Each row is a point on a tangle of strands that fork and nearly touch. The rows are in no order.
Points whose rows are less than 110 apart are linked; no others are. Some points are linked to none.
j386: [ -9 -27 -11   1  34  12 -16  18   5  15  23 -11 -21  16   8 -36  26  61
  -6  -5   4  -7 -15  12 -21  -3   0   2  15  13 -16   9  -4 -22  13 -15
  16   4  29  -1  17]
j774: [-30  -8   4  -2  -9  -8 -26  -6  18  25  13  14  -7  18  10  15  31  24
  -2  -8  10 -22 -17  12 -13   0 -20  17  23  14  -6  -6  -7   1  -4 -10
  -5  25  12 -29  59]
j407: [-15  11 -25   2  21  17 -27   1   1   1  12  14  24   5  32  49 -24  23
  18   1   2   6  -5 -13   7 -29 -25  12   5  32 -10   8   1   3 -12  17
 -17  14 -19  22   2]
j247: [ 14 -16  12   2  -5  28 -31   6  -3  -5   8 -19   6  18 -17 -15  12 -10
  -7 -34  39  -3  14  -1 -16   4   0  29   4 -23 -26 -17  -4   6  50 -39
  25   8  66 -52  45]
j562: [ -2  19   6   9  -6 -10  -4  -9  -4   1 -32  43  13  23  -7  40  -1  15
 -16   5  -3  27  16  -2   9  32 -23  -9  -9  -7   9  15 -36  34 -21   1
  15  -9  -3  15  39]
j524: [ -2   4 -19 -33 -67 -31  11   2   8 -25 -11  -3   5 -27 -16  30  27 -19
 -10  11  17 -25 -22  -9   0 -13  -5 -22  22   4  28 -12   4   8  27   5
 -45  23  10 -14  11]
j572: [-40   6  -8  -4  -2  10  44  20  20   6 -10  48  -6  -4  13  56   7  17
  -8 -18  -1  19   3 -21   6   0 -15  -3  -4 -11  33   2 -38 -16 -24 -11
 -30 -14  40   4  -2]
j282: [ 18  -2   1  -1  32 -24  16  10   4 -11   9 -16   8 -31   4 -35 -27  16
  14   8 -20  -2   4   1  12 -13  -7 -23  -4  -1  11   2   9 -24 -43  31
 -14 -38 -31  30 -35]
j710: [-10 -17   9 -26  31  17  20  10   9 -27 -17  -1 -33  12 -11 -10  -8  30
 -14   6  -8   4  29 -20   9   8  -5   1   5 -20 -29   5 -49 -63 -11 -37
  32  -9  11  -8  15]
j997: [ 33 -10 -23   8 -43   8 -19  14   4  11 -15 -10  -6  33 -51   2  33 -27
   7   8   4  18   2   9 -10  17  19 -10  17  26   5   8  16  35  24  13
 -18  12 -25  32 -14]
j110: [  0 -24 -15  13  -8  14  13  14  -1   7   7 -23 -18 -28 -24 -19   8  14
   0   1  10 -19  -8   7 -18   4  30   1  19   4 -31  -8   0 -40  25   6
 -13  -4  -6 -23 -58]
j22: [-26  -8  17  -1   3  -9  24   2   9   6  -9  21 -24   5 -21 -18  18  15
  -5  -5 -13   3  -1   2   1  34  -3 -16   7  -5  13  -2 -18 -26 -32  13
 -10 -17 -11  -3  -6]
j822: [-19  12  31  18  24  27 -10 -42 -16  -7 -13   5  13  -5  16   0 -39   7
   1  14   8  -5   5   8  -1   7   4  14 -17   1 -29 -21 -24 -36   3  -7
  34  10  -1 -15  -7]
j843: [-12  23   2  21  11  18  23  27  11  -5 -14  19  21 -39  23  57 -30  -5
  -5  -9  -1   8  40 -33  13  -5 -11  36 -33 -22 -13   1 -37   5 -13 -36
  -2  -3  40 -33 -14]
j511: [-17  40   4  16 -35   5  37   5 -15 -21 -27  26  28 -39   8  55 -17 -25
  -9   8   3  20   5 -17  21  24  -8  -1 -36 -12  29   1 -33  27  -9  19
 -10 -10  19  -5 -20]
j583: [ -5   2 -15 -13  32  20  47  19  16 -15 -10  21  -5   4  17  26 -26  13
  13   3 -24  26  18 -31   8 -26  -2 -21 -12 -10  33  14  -3 -13 -11 -12
 -23 -18  11  47 -42]
j938: [ -3 -21  -1  -5  54  16 -20   0  10  21  22 -14 -12  16  25 -36  -3  46
  -3   7 -11   0 -32  26 -28 -15  24   7  -8  22  10   0  24 -26  -6 -12
  14  13  14  44   5]
j655: [ -8 -19  -4  -6 -38   3 -24   7  31  32  11  -1 -14  21  -9  14  49 -12
  -7 -14  16 -18 -20  12 -17   5   1  18  20  19   7  -9  -1  18   9 -19
 -23  37  18 -21  39]
j772: [-14  -2   1  10  15  20 -12 -32   5  26  13   1  -4  20  25  -3   9  -1
  -3   9  -5  -7 -48  33 -25  -6  26   6   1  19  27 -23  29  28  -5  17
 -12  40 -13  27   4]
j367: [ -2  10  23  -9   1 -21  -9 -34   6  -3   0  -6   6  11  -6 -37   0 -14
  10  19 -24  -2 -19  17  18  13  -2  -5  -5  13  30 -17   7  -5 -58  41
  -8   1 -48  38   8]
j471: [ 17  17   9  33 -25 -24   3 -42 -30  14   4  -3  16   9  -1 -32  11 -13
  -8  -7  16 -15 -25  31 -11  25  17 -20  10 -17  -3  -9   3  50  15  43
  16 -11 -19 -14   3]
j445: [-16  25  26  15 -33 -12  -3 -55  -7  -5 -22  25  15   4   4  17  -6 -30
   2   8  -6 -10  -8   3  23   3 -12  -4 -12 -15  23 -33   1  13  -6  -3
 -13  13   1 -17   4]
j601: [-17   4 -21  12  39  10  31  24  19  11   3  45  -1   1  31  43 -13  32
   5 -21 -18  22  12 -32  15 -18 -13   7 -10  -9  26  14 -12  -3 -24 -17
 -20 -19  23  16 -14]
j634: [ 31 -11 -15 -13 -20 -16  11  -4   1 -20 -14 -15  -1  11 -22 -14  -4  -6
   9  29 -16  17  17  -5   0 -21 -15 -46  11   5  17  18  20  12  10  10
   2 -22 -24  61 -21]
j791: [ 21 -34  -8  -9  34 -14   4  32   2   9  17 -25 -29   2 -25 -77  22  22
 -19 -19  -6  15  -1   5 -12  20   1   0  20 -13 -15  26  17 -14  -5   5
  27 -28 -12   3 -11]
j875: [  9  27  15  12  46  -5 -15 -28 -20   3   3   8  25   3  34  -7 -43   2
  10   4 -25  21  -4  13   7 -14   0   0 -27  -4  15   2  36  24 -30  26
  18 -18 -24  39  -7]
j534: [  7  -7  20  29  24  41  -8 -39 -13  -1 -21   3  -5  20  -8 -10 -28   0
  12   9   6   7  14  23 -12  -4  26  -7 -14  -5 -12 -29   8 -29  16 -15
  26  -4  -1  13 -29]
j146: [  3   4  20   3 -35  13  -6 -33   7  -8 -31  10   5  18 -24  15   5 -31
  -1 -11  19  11   2   8  -2  12   2 -12  -9 -14  22 -31 -12  23  19 -16
 -12  11  26   0   3]
j128: [-11  18  -6   7  43   4  18  36  -2 -13  -3   5  13 -30  29  31 -31  26
 -11   9  -8   8  38 -39  13  -1 -18  27 -22 -22 -46  33 -44   0  -9 -28
  28  -7  13 -26   3]
j675: [ -8   7   9  14 -22   9  -6   8  17  15 -10  17  16 -10   1  47   5 -13
  -7 -45  20   7  -7  -6  -4   2 -24  17 -33 -12  39 -26 -28  51 -20  -7
  -9   1  51 -23  34]
j439: [  0  10   6  39 -24   0 -23  -6   8  33   5   8  13  -3   1  31  22 -19
   0 -37  26 -11  -8  15  -4   5 -17  23 -14  -2  11 -26 -10  63  -8   4
  -4  11  21 -47  50]
j729: [ 14  -5  -9  15  65  -2  -8  16 -16   1   7  -4  -5  13  11 -16 -13  40
 -10  -9   3  29   6  15 -19   9  -4 -16 -13 -11 -26  30  -9  19  -5   5
  56 -24 -10  14  17]
j125: [ 32  22   9  24 -34 -45 -13  12 -22   8  -5  15  18 -16 -21   5   1 -16
  -4  -9   1 -20  46 -12  22  18 -12  -1   8 -25 -39  16  -3  23   2  -5
  10 -33  -1 -64  23]
j418: [-18  41   2   0 -21  -9  38   2 -27 -34 -10   2  17 -26  23  23  -5 -24
   7  -2   7  28 -21   0   9  20   6 -15 -27  -8  41  14 -10  51   3  40
   1   2  -6  17 -17]
j498: [  6  19  14  29 -21 -27 -23  -1  -5  24   5  10  19  10   1   3  22 -10
 -10 -22  13   1   5   9  -6  26 -19   5   6 -19  -2   3  -6  73  -1   7
  14  -7  21 -44  62]
j284: [ -9  13   6  12  13  39 -10 -21   6  17  -6  15  -4  31  22  25   0 -17
   5 -11   2  23 -23  28 -21   1  27  10 -15  12  37 -29  19  47  -8   7
 -10  36   9  28   1]
j28: [-12  28 -19  25   5  41  -3  -3 -16  -4  -5  25  15  -9  16  56 -36   0
  19   4 -11   8  10   0  18 -14  -5   4 -12  26   1 -10  12  17 -20  34
 -20   2 -27  13 -31]
j830: [ 17  -2  17  -8 -11 -47   4 -32   0  -7   5 -17  13  -9  -8 -59  -2   4
  -1  15 -15 -10 -17  16   3   2 -10 -33  15  -3  22  -6   7  -9 -36  38
   0 -28 -30  35  -5]
j212: [ -5   8  -9  -6 -27 -51  -3   3  -6   4  26  -9  11 -22  11  -8  16 -10
  19   1 -10 -32 -14  -6  11  -9 -15  -6  20  19   1  12  14   4 -10  31
 -24   5 -33 -22   5]
j986: [ 25 -18  -6 -20 -19  34  -9   9   3   7  -8 -17 -25  25 -33 -12  10 -34
  -7  20 -15  22  -6  18 -14  13  39  -7   2  30  11   9  37   7  21   0
  -3  16 -25  60 -43]
j857: [  5 -12   1 -25  -4  11  13  33   1 -27 -24   0 -32   8 -43  14  16   5
 -34 -14  18  16  33 -20  -4  30  -8  -5  23 -42 -37  13 -32  -5  31 -25
  22 -20  31 -39  30]
j74: [ 37  11  20  17 -12 -56 -13  -8 -27  13  13   5  13   9 -15 -47  -2  -5
  -2  -9 -14 -15  32   0  15  13 -13  -6  15 -28 -26  21   5  13 -16   7
  25 -43 -10 -30  19]
j669: [ -9  -8  15 -31  30  26  -6   6  19   7  13 -14 -11  -6  18 -22 -20  -9
  11  25 -27 -14 -28   2  12 -12  21   5 -16  38  24 -20  43 -49 -40  14
 -30  16 -32  45 -31]
j131: [-13  20  -9   2 -12   6  17  -3 -14  -3  21  -2  -2 -26  23   7  -6 -30
  32   9 -25 -24 -19  -1  30 -17  11   3 -16  26  23 -14  50  11 -30  47
 -37  15 -48   2 -37]
j335: [ 29 -16  -2  24  57   5 -36  -4 -10   7  16 -10   6  28  -6 -31 -16  16
  11   0  -4  13  16  23 -15  -7   6   4 -11   8 -26  16  14  -6  -4  -5
  42 -12 -24  15  17]
j644: [ -3  -7   3  12 -41 -20  10 -23 -11  14   8 -10  -5  -3 -11 -27  37 -13
 -18 -17  25 -23 -39  15 -12  35   7  -4  26 -15   0 -17   3  35  25  29
  -3   7  -6 -49  13]
j183: [  7 -18  -1  25  13 -19 -12   4   9  37  31  -8  -7  -9  -5 -45  16  20
   7  -3 -20 -24 -25  28 -10   3  15   3  10  17   5  -9  33  -8 -35  27
 -18 -10 -30   2 -16]
j342: [ 15 -34 -14 -26 -12   0 -32  31  16  13   0   1 -26  46 -40 -10  44  20
 -21 -11   9  -3  16 -11  -5  10  -7  12  45  -3 -31  16   5 -17  28 -40
   7   6  25 -23  58]
j588: [ 18   3  -7  26 -31 -23   6  21  -2   3  -5   5   3 -21 -31  13  12  -1
   4 -22  12  -8  35 -11   4   7  -6  -9  16 -23 -21  -2  -8  16  17  -3
 -20 -33  12 -55  -6]
j666: [  8   8  -3 -22 -30 -39 -28 -14   3  -7 -15   7  19  20 -24  16  17   6
 -18   8  24   1  -1   1 -21  -3 -20 -29  34  -8  -5   2  -3  18  28  -5
   5   6  14  -8  68]
j714: [ 11  -3  12  -8 -31  -1  -4   0   9 -12 -17  -5  12  -6 -19  10  11 -37
  -6 -41  25  11  -8  -6 -16   2  -7  -8 -26 -21  43 -28 -17  53  12 -13
 -11   9  53 -12  10]
j97: [ 40 -17   2  28  26  15 -24 -25 -12  12  -1 -10  -5  33 -26 -31 -14 -14
   8   1  -2  21  14  33 -23 -11  28  -5 -11  -9  -9  -4  49   8  21  -8
  28 -16 -17  31 -18]
j126: [-13  19  30  20  -2 -30  -6   4  -9  30  12  21  -1   5  16 -13  23   1
  -8 -18 -16  -1  10   6   8  39 -18  15  -3 -21   5  18   2  56 -31  11
  19 -18   7 -36  44]
j366: [-19   2  -7  -3 -26  24   0  -5   8  -1   6   1  -2  -8  23  41   3 -43
  19 -13  11 -21 -10   1  13 -14   2  19 -11  30  16 -22   6  11   1   1
 -36  42  -6 -17  -8]
j230: [  7 -13  10   6  -6  19 -23 -36 -10  -4  14 -21  19  22   0 -28   2 -23
 -11 -14  43 -11 -17  15 -28   0   5  15   3 -19 -14 -19   6   6  64 -26
  30  25  36 -34  27]
j912: [-24  28   5  22  41  -8   2  -9 -12  21   7  26  20 -15  52  11 -24  31
  -8 -20  -7  24 -21   2  -3   6  -6  11 -18  -8  18  14  10  29 -26  21
  12 -16   3  13  -5]
j965: [ 42   3 -17 -12   3 -12  -5   4 -19 -28  -1 -31  15   2 -10 -10 -30 -10
  19  31  -8  13  24  -1   8 -27 -19 -39   1  22 -15  21  12   8 -20  43
  21 -31 -56  55 -10]
j360: [ -1  -8 -14   5  61  18  -5  -3  12  -6   0  12   7   2  21   4 -39  56
  15  13 -16   6   6 -20  20 -33 -16   6  -8  13  -6  -5 -18 -54 -39  -8
   1 -13  -8  34   0]
j55: [-10  -3 -20  -9  43  37  10  -5   6 -19  -5  -5   4   2  32  17 -34  52
  17  19  -8  -1  12 -22   3 -44   8  10   0  11 -22  -7 -32 -58  -6 -26
   7   3  20  33 -20]
j649: [-16   8 -15  -4 -33  33  24  10   1  -3  15  -4 -17 -22  21  28  13 -58
  22   1  -7 -24 -23   0  25 -14  18  13 -23  33  41 -26  42  21  -4  17
 -47  40 -20  -3 -38]
j209: [ 14  35   8  10 -14 -22  20  -3 -39 -23 -14 -10  14 -18  13  -1 -15 -24
   6   2  -1  26   6  11   0  20  12 -25 -21  -8  13  26   0  53   3  38
  26 -20 -21  22 -21]
j380: [-32 -15   5  16  16   5  20  28  21  34  10  21 -39  -1  -8  -4  27   5
  17 -23 -19  -8   7   7   7  20   8  13  -2  16  10  -3   2 -37 -45   5
 -19 -11 -17 -18 -17]
j353: [ 28 -44 -20 -20  33  -3 -19  49  23  21  27 -35 -33   0 -26 -68  23  30
 -31   6  -9   8 -24  10 -12  12  13   6  10  24 -15  24  11 -36  -6  -9
  16  -7 -14  31 -10]
j776: [ 32  20   8  31 -12 -18  -2 -22 -41   1 -10 -10  16   4  -7 -20 -16 -13
  -3  -2  11   8   5  29 -12  19  18 -30  -3  -6 -18  16  -2  45   9  43
  38 -31 -29  13  -9]
j321: [ 15  26  -7  14 -38 -12   6  10 -25 -13   7   3  -4   1 -16  -8  14 -31
  43  10 -33   0   6   9  33  -2  20  -9  -8  17  27   2  42  37 -27  42
 -26  -2 -45  16 -30]
j441: [-17  14   1  -8 -13 -19 -26 -19  -2  -4   1  11  20  -8  10  33  -4  25
 -15   2  27 -21  -6   1  -8 -15 -27   2  23  -6 -19  -8 -11  -3  19 -10
   5  15  21 -43  58]
j893: [  0 -27  16 -19 -26  -4 -10 -40  -4   2   0 -21  -6   8 -26 -53  11 -18
 -13   9   7 -16 -21   8  -8  10  11  14  18  -6 -18 -15  16 -46  25  -5
  10  19 -15 -12 -12]
j214: [  8  -3  -8  -1  -6  33 -21 -21   4 -14   7 -12  32   1  32  21 -21   2
  11   1  26 -21  -4  -1 -14 -54  -3  12   1   2  -2 -29  -7  -7  39 -44
  -9  32  57  -8   6]
j512: [ 18 -31 -20 -31 -11  16  -3  39   5 -17 -13 -12 -32  20 -41  -7  28  31
 -32  -9  22  -3  25 -22  -3  -2   1  10  48 -35 -47   6 -10 -30  50 -44
  17 -12  60 -36  41]
j490: [-19  42  10  -5 -21 -20  24   7 -24 -23 -15  28  13  -5   0  20  -5 -18
  24  24 -30  21   3 -17  51  25  -5   2 -28   7  34  25 -16  11 -53  44
  -4 -18 -39  32   3]
j298: [ 12 -25 -14  17 -43   8  -8   1  12  37  13 -19  -3   6 -23 -13  47 -21
 -15 -28  36 -22 -42  15 -19  22  17  14  22   4  -2 -26  14  39  41   8
 -19  24  10 -43  15]
j421: [ 16 -21 -12   0 -40   2   5  11   9   3  -4 -14  -5 -14 -40  -7  19  -4
  -5 -13  24 -13  11 -10  -8   2  10  11  31 -15 -33 -10   4 -20  45 -17
 -21  -3  20 -45 -24]
j137: [ 20  11  10   0  24  -5  10  -9 -12 -23 -18 -14  17  -6  11   6 -39 -15
   1  15  -1  29  44 -14  -2  -9 -13 -11 -22 -19 -22  29 -12  16  16 -15
  44 -17 -12  17 -13]
j845: [  9  10  -7  20 -45  -4  -1   1  -7   3  -8   3 -10  13 -32   2  36 -35
  26   0  -8   6  -5  14   9  20  24  -1  -1  14  24  -6  17  41  -7  29
 -26  14 -33   5 -13]
j337: [ 23 -19 -14 -39  63   5   1  33  14 -27   9 -47  -9  -9   8 -13 -33   2
  12  23  -4  23  12 -11   1 -26   2 -10 -19  17 -23  28   4 -32 -16   9
  14 -11 -43  58 -18]
j448: [-11  -2  -6  44  18  28  10   7  -1  19  -2  14  -2 -11  15  19  -4  36
   3 -28  20   4  -8  15 -22  -1   8  -6  -6  -7   5 -20  -7  17  14  -4
  -5 -10  34 -16 -18]
j720: [-16  -5  19   6  27  28 -19   6  -2   1   9   1 -12  15  18  -4   4  11
   4 -22   9   0  26  -1   2   6  -2  36  -5  -7 -24   3 -13 -12  17 -43
  28  15  43 -44  35]
j963: [  9 -35 -29  -2  22  22  -7  28  -7   1  19 -39 -31   7 -11 -57  29  63
 -19   7   8  -9  -9   2 -21  -7   8   6  21   3 -37  12  -4 -41  46 -23
  31 -12  46  -4   7]
j65: [ 17 -17   0   4 -36 -10 -20 -50  -2  11  10 -10  14  19 -22 -41  14 -28
  -5  27  -4 -33 -32  16  -2  -7   5  -1  21   6   3 -20  32  -3  26   4
 -10  22 -30   2 -10]
j680: [  6 -16 -15  -4 -11  15 -12 -18  -6 -13  22 -25  24  -9  21   5  -2 -17
  -3   1  39 -37 -25   1 -21 -34   4  12  12   7 -15 -24  -2  -1  58 -27
  -2  44  30 -37  10]
j716: [  5 -10   8 -39  67  22  -1  20  14  -4   3 -21 -19   2  18 -18 -30  -2
  11  13 -20  24 -12   3  -1 -11  23   1 -30  21  16   3  33 -37 -39  10
  -7   0 -30  65 -18]
j103: [-24  27  15   5  29  -9  42   5  -2  -5   1   5   7 -38  17  -1 -34  -4
  17  10 -26  -1  10 -22  21  -3   3   3 -21 -12   7  -1  -6 -32 -42  26
 -15 -26 -21  -2 -47]
j987: [ -7  10  13 -14  29 -43  15  14  -5  -9   9   3   9 -23  20 -19 -14  34
  -8   0 -15   4  12 -21   8   8 -34 -14   1 -26 -10  34 -19   1 -21   7
  20 -34  -1  -5  14]
j518: [ 51 -16  -9  19  10 -34 -11  13 -18  12  16 -13   5  11 -29 -62   2   8
   2 -19  -3   2  28  -1   0   2  -5  -7  25 -24 -35  27  15   2   5   4
  30 -45 -18 -17  -2]
j486: [  7 -36  -2 -38  -1   7   4  23  25   4   3 -27 -30  -3 -18 -36  11  11
 -25  24 -11   2 -26   6 -14  10  17 -14  11  24   4  15  -5 -50   6 -12
  -2  -2 -11  56 -39]
j695: [  1 -19   0   3  25  22 -17  -4   3  32  25 -15 -14  13  22 -25   9  13
 -15   0  -5  -9 -49  38 -38  -4  48  14  -3  21  12  -8  42   0  22 -15
   4  32  15  25 -12]
j151: [ 15   5 -23  -5  25  -2 -26  20 -10  -2  17 -15  17   5   9   8 -15   2
  24  18 -10   1  -2   4  -4 -22  -7 -14   2  40 -13  21  24  14 -10  33
  -9   8 -46  34  -7]
j670: [ 16 -34 -20   3  -5  42 -21  22   0  24  19 -30 -20   0 -10 -25  12  17
  -6   8   7 -22 -18  15 -13  -5  51  25  11  35 -35   3   6 -54  40 -27
   1  19  12  -2 -39]
j157: [ -7 -13  10 -14  -1  25  25   3  12 -16 -21   8 -25  12 -15   4  -3  -1
   7  -1  -6  -1  42 -20   6  -1  23   9   7 -22 -17 -13 -32 -60   3 -55
   0   2  30 -20 -20]
j711: [-26  25   6  -9  19  16  12 -10   1  -8 -25  33   5  27  17  35 -15  -4
  -4   1 -11  50   1  -9  10  20  -7   2 -24   3  33  15 -19  22 -26  11
   8   4 -10  54   8]
j904: [  1   4  -6 -23 -19   8  34  -1   7 -28 -17   4  -3   2  -7   9  -9  -7
  16  27 -26  16  15 -20  11 -23 -13 -37   0   1  37   4  20   6   5   3
 -25  -7  -3  57 -38]
j346: [-31  -1  17 -28  12  16   5  -3  24  14   8   9  -9   2  34   3 -13 -11
  29  13 -31 -20  -9 -24  25 -29   1  14 -10  23  26 -14  26 -49 -30 -13
 -43  19  -3  25 -26]
j57: [ -3   7 -12  -7 -45 -50  -4 -18  -1   5  24   1  10  -8  20  -2  29 -36
  17   7 -15 -41 -25  -9  25 -25 -15   4  13  12  30  -8  37  29   0   9
 -36  27 -23 -22  18]
j906: [-16  23  36   2 -19 -22  -9 -66  -7  -1 -17  16   5  27  -2 -23   2 -33
  12  20 -23  -1 -12   8  22   7  -8  -3 -12 -12  28 -25  17   8 -27   9
  -2  16 -18  14   5]
j483: [ 16 -23   0 -31 -57  -3  -1 -15   3   3 -15 -19  -1   0 -42 -33  18 -28
 -26  -1  23  -5  -7  -6  -7   4  11  17  34 -19 -19  -7  19 -30  57 -19
  -7  15  13 -23 -20]
j715: [-18 -21  14 -25  -1   0  25  -5  18  -2 -12  -3 -25   5 -13 -28  12   7
 -13  11  -9   4 -14   4 -15  19  10 -23  10   4  21  -5  -8 -41  -7   1
  -7  -1  -3  32 -31]
j957: [ 18 -12 -11 -18 -62 -24 -10 -37   8 -10  -2  -3  13 -14 -19   8  17 -37
 -15   9  20 -43 -27  -4   7 -30  -2  -7  18 -14  16 -45  23   6  40 -25
 -38  29  21 -33  13]
j62: [-36   0   8   4   0  23   8  16  14  17   7  12 -22  -4  21  32  14 -21
  17 -30   5  -4   3   7   3   8   8  24 -14  21   5  -5  -7 -13 -15  -9
 -18  24  -1 -26  -7]
j905: [ 10  22  -3 -22 -15 -41 -17  -5  -8 -18 -27  17  17  13 -15  33  -4   4
 -16  16  10  20  23 -12  -1   5 -33 -30  13  -7 -12  24 -24  20   6   0
  24 -10  -6   6  60]
j646: [-42  22   9  15  13 -10  23   5  -1  13   3  23   8 -41  28  31 -21  16
  -1   1 -12 -10   6 -20  26  14 -21  22 -14  -1  -8  10 -25 -32 -45  20
  -4 -20 -14 -29  -8]
j218: [-18  18   1  -9 -14 -33  30  23 -11 -16  -4  11 -10  -8 -19   3  21  -4
  10   3 -12  15   1   0  18  40  -4 -18  -7   6  18  32 -31   0 -39  44
  -7 -24 -35   7   0]
j372: [ 33 -25  -9   5   2  46 -37   7  -1  31  23 -24 -13  16  -7 -24  -4  -7
 -16  17  -7 -13 -31  33 -25 -12  61  21   0  33  -7   0  48 -17  47 -33
   9  22   9  29 -35]
j294: [ -9   5   2  51  -8  18  22  14   4  20  -4  13  -1 -34   0  28   0  12
   5 -32  18 -14  13   3  -2   6  -2   4  -7 -17  -6 -21 -14  15   5  -2
 -18 -24  30 -53 -21]
j219: [-12  18 -10 -30 -47 -21  29  21  11 -40 -12  -1   9 -38 -16  49   6 -27
   2  -2  11  -2  15 -24   3 -19  -8 -10  -2 -16  27  -5 -20   7  13  -2
 -42   6  29 -20  -7]
j581: [-14  -5  -2  19 -17 -37  14   1   1  30  29  -4 -12 -21  11 -25  33  -2
   9 -15 -12 -33 -33  19   0  12  10   2  10  11  16   0  22  12 -29  41
 -22  -3 -38 -23 -13]
j54: [-27  27   6 -40 -26 -23  30  29   5 -36 -17   8  -3 -39 -14  48   5 -18
 -23  -2  14   6  27 -23   2  16  -7  -4  -5 -28  -2  13 -37  -5   8  -5
  -9  -2  27 -38  17]
j966: [ 25  -9  12  -4   1  -9  14   7 -10 -20 -27 -10 -11   6 -32  -8  -5   0
 -33  -1  12  20  42 -19  -3  24 -19 -17  12 -49 -39  24 -22   9  34 -24
  55 -36  10 -22  26]
j187: [ -9 -27  -9 -11  39   8   3  16   8 -16   0   9 -32  18  -4 -14   8  71
 -15   3  -6  -5   6 -13   4  -3 -22  -7  15 -10 -22   8 -35 -46 -10 -28
  23 -14  27  -5  38]
j936: [-14  17   5 -19   1  38   7  -6   0 -12 -19  11 -12  32   9  24   0 -33
  15   5 -13  39  -2  10  -3   6  22  -4 -24  19  44  -7  21  31 -12  11
 -12  31  -6  58  -9]
j240: [-24  23  36  22  -3  13 -12 -31 -10  10 -27  31  16  -5  18  27 -22 -19
  -6   9  -3  -1  12   1  20  30  -8  23 -31  -3 -12 -12 -19  -1 -16 -13
  17  14  -2 -24   5]
j167: [ -1 -13  -7 -15 -36 -24 -15 -54  -2   1  18   0  13   7  10 -16  19 -40
 -10  26   3 -50 -43   3   9 -21  -8   5  17   6  17 -34  29  10  27 -15
 -23  44 -14 -20  18]
j889: [-26   9 -11 -39   8  -8  21  37   5 -28  -2  -5  -8 -16   4  33   1   7
  -4   3  15  13  14 -21  -7   5 -16 -10   4  -3 -25  28 -47 -16   8   1
  -6   6   2 -10   2]
j314: [ 31   6   0  -2   0 -16 -12  -4  -9 -25 -22  -4  19  13 -12  20 -21 -16
  -5   8  17  25  43 -12 -10  -8 -24 -22   2 -14 -25  23 -20  20  35 -23
  37 -10   2   5  26]
j224: [-15   9  -2  44  39   6 -10   8  -8  25  13  26  12 -12  43  15 -12  49
  -1 -23   0   5   4   0   3  -3 -20  25 -12  -7  -8   9  -3  21  -8  -9
  22 -16  26 -28  16]
j621: [-21  -4  -8 -11   9  15   1 -19   8 -13   2  -4   8  -1  29  14 -18  46
   9  17   5 -19   0 -13  -8 -41  -1   8  16   3 -13 -13 -24 -50  18 -36
  -5  17  43   1   2]
j472: [ -2 -16 -24 -43  31  -6  17  49  14 -24   6 -25 -19  -6   1   3  -2   9
   3  12   0  18  12 -23 -10  -8  -3 -18  -1   9 -27  41 -29 -27   5  -2
   0   2 -22  28 -24]
j215: [ 30 -23  -4  12  47  12 -35  -8   3  -6  18 -36  12  -2 -11 -45 -24  21
   4  20   9  -2  -8  37 -11 -14   3  -3  -2  27 -18 -10  10 -46 -24  19
  23 -14 -33  30   7]
j94: [ -8   3   4 -25  13 -13  -6   3   6 -11   9 -15  11   2  31  -2  -3 -11
   6 -10   8  13  -2  -7 -18 -15 -11  -3  -3   2  10  19   7  20  29 -16
   3  21  18  13   4]
j267: [ -5  14  15   7  -4  16  22   9  16 -15 -23  18  -3 -13  -6  39 -20 -24
   7  -7  -6   5  50 -24  15  -8   4  15 -16 -29  -5 -14 -30 -16  -2 -47
 -15  -2  35 -33 -23]
j438: [-19  12  -5  15  24  -5 -14  -8   3  12   0  35  20  -7  22  32 -27  43
   1   5 -14  -3   2 -15  24  -4 -34  15  -1  15  -8   2 -25 -27 -50  16
  -3 -19 -21   5  13]

Follow the links from the first point to the second, and from the first to the third. Name the last point that the two ways share.
j421, j512, j644 | j905
j483, j267, j342 | j695
j218, j957, j128 | j421
j240, j247, j601 | j438
j367, j55, j151 | j438

A fork is a point with three links. Follow the links from the first point to the second and name the forks in between, in order.
j125, j644 | j588 j421 j695 j905
j670, j131 | j421 j588 j22
j904, j439 | j407 j438 j445
j772, j472 | j695 j421 j167

A fork is a point with three links, a tip a point with one. Leave the first point through the second and follow the links. Name the first fork or tip that comes.
j441, j774 | j511
j209, j776 | j905
j572, j601 | j407
j346, j669 | j167
j986, j997 | j22
j219, j54 | j346
j22, j715 | j588
j720, j247 | j438

Name the points in between on the shortest way along the links from the first point to the second, in order.
j986, j421 | j997 j845 j321 j131 j649 j366 j62 j380 j22 j715 j486 j353 j791 j518 j74 j125 j588
j675, j438 | j714 j146 j445 j906 j367 j830 j282 j103 j646
j74, j54 | j125 j588 j421 j483 j893 j65 j167 j957 j524 j219
j601, j906 | j583 j904 j634 j965 j151 j407 j438 j646 j103 j282 j830 j367
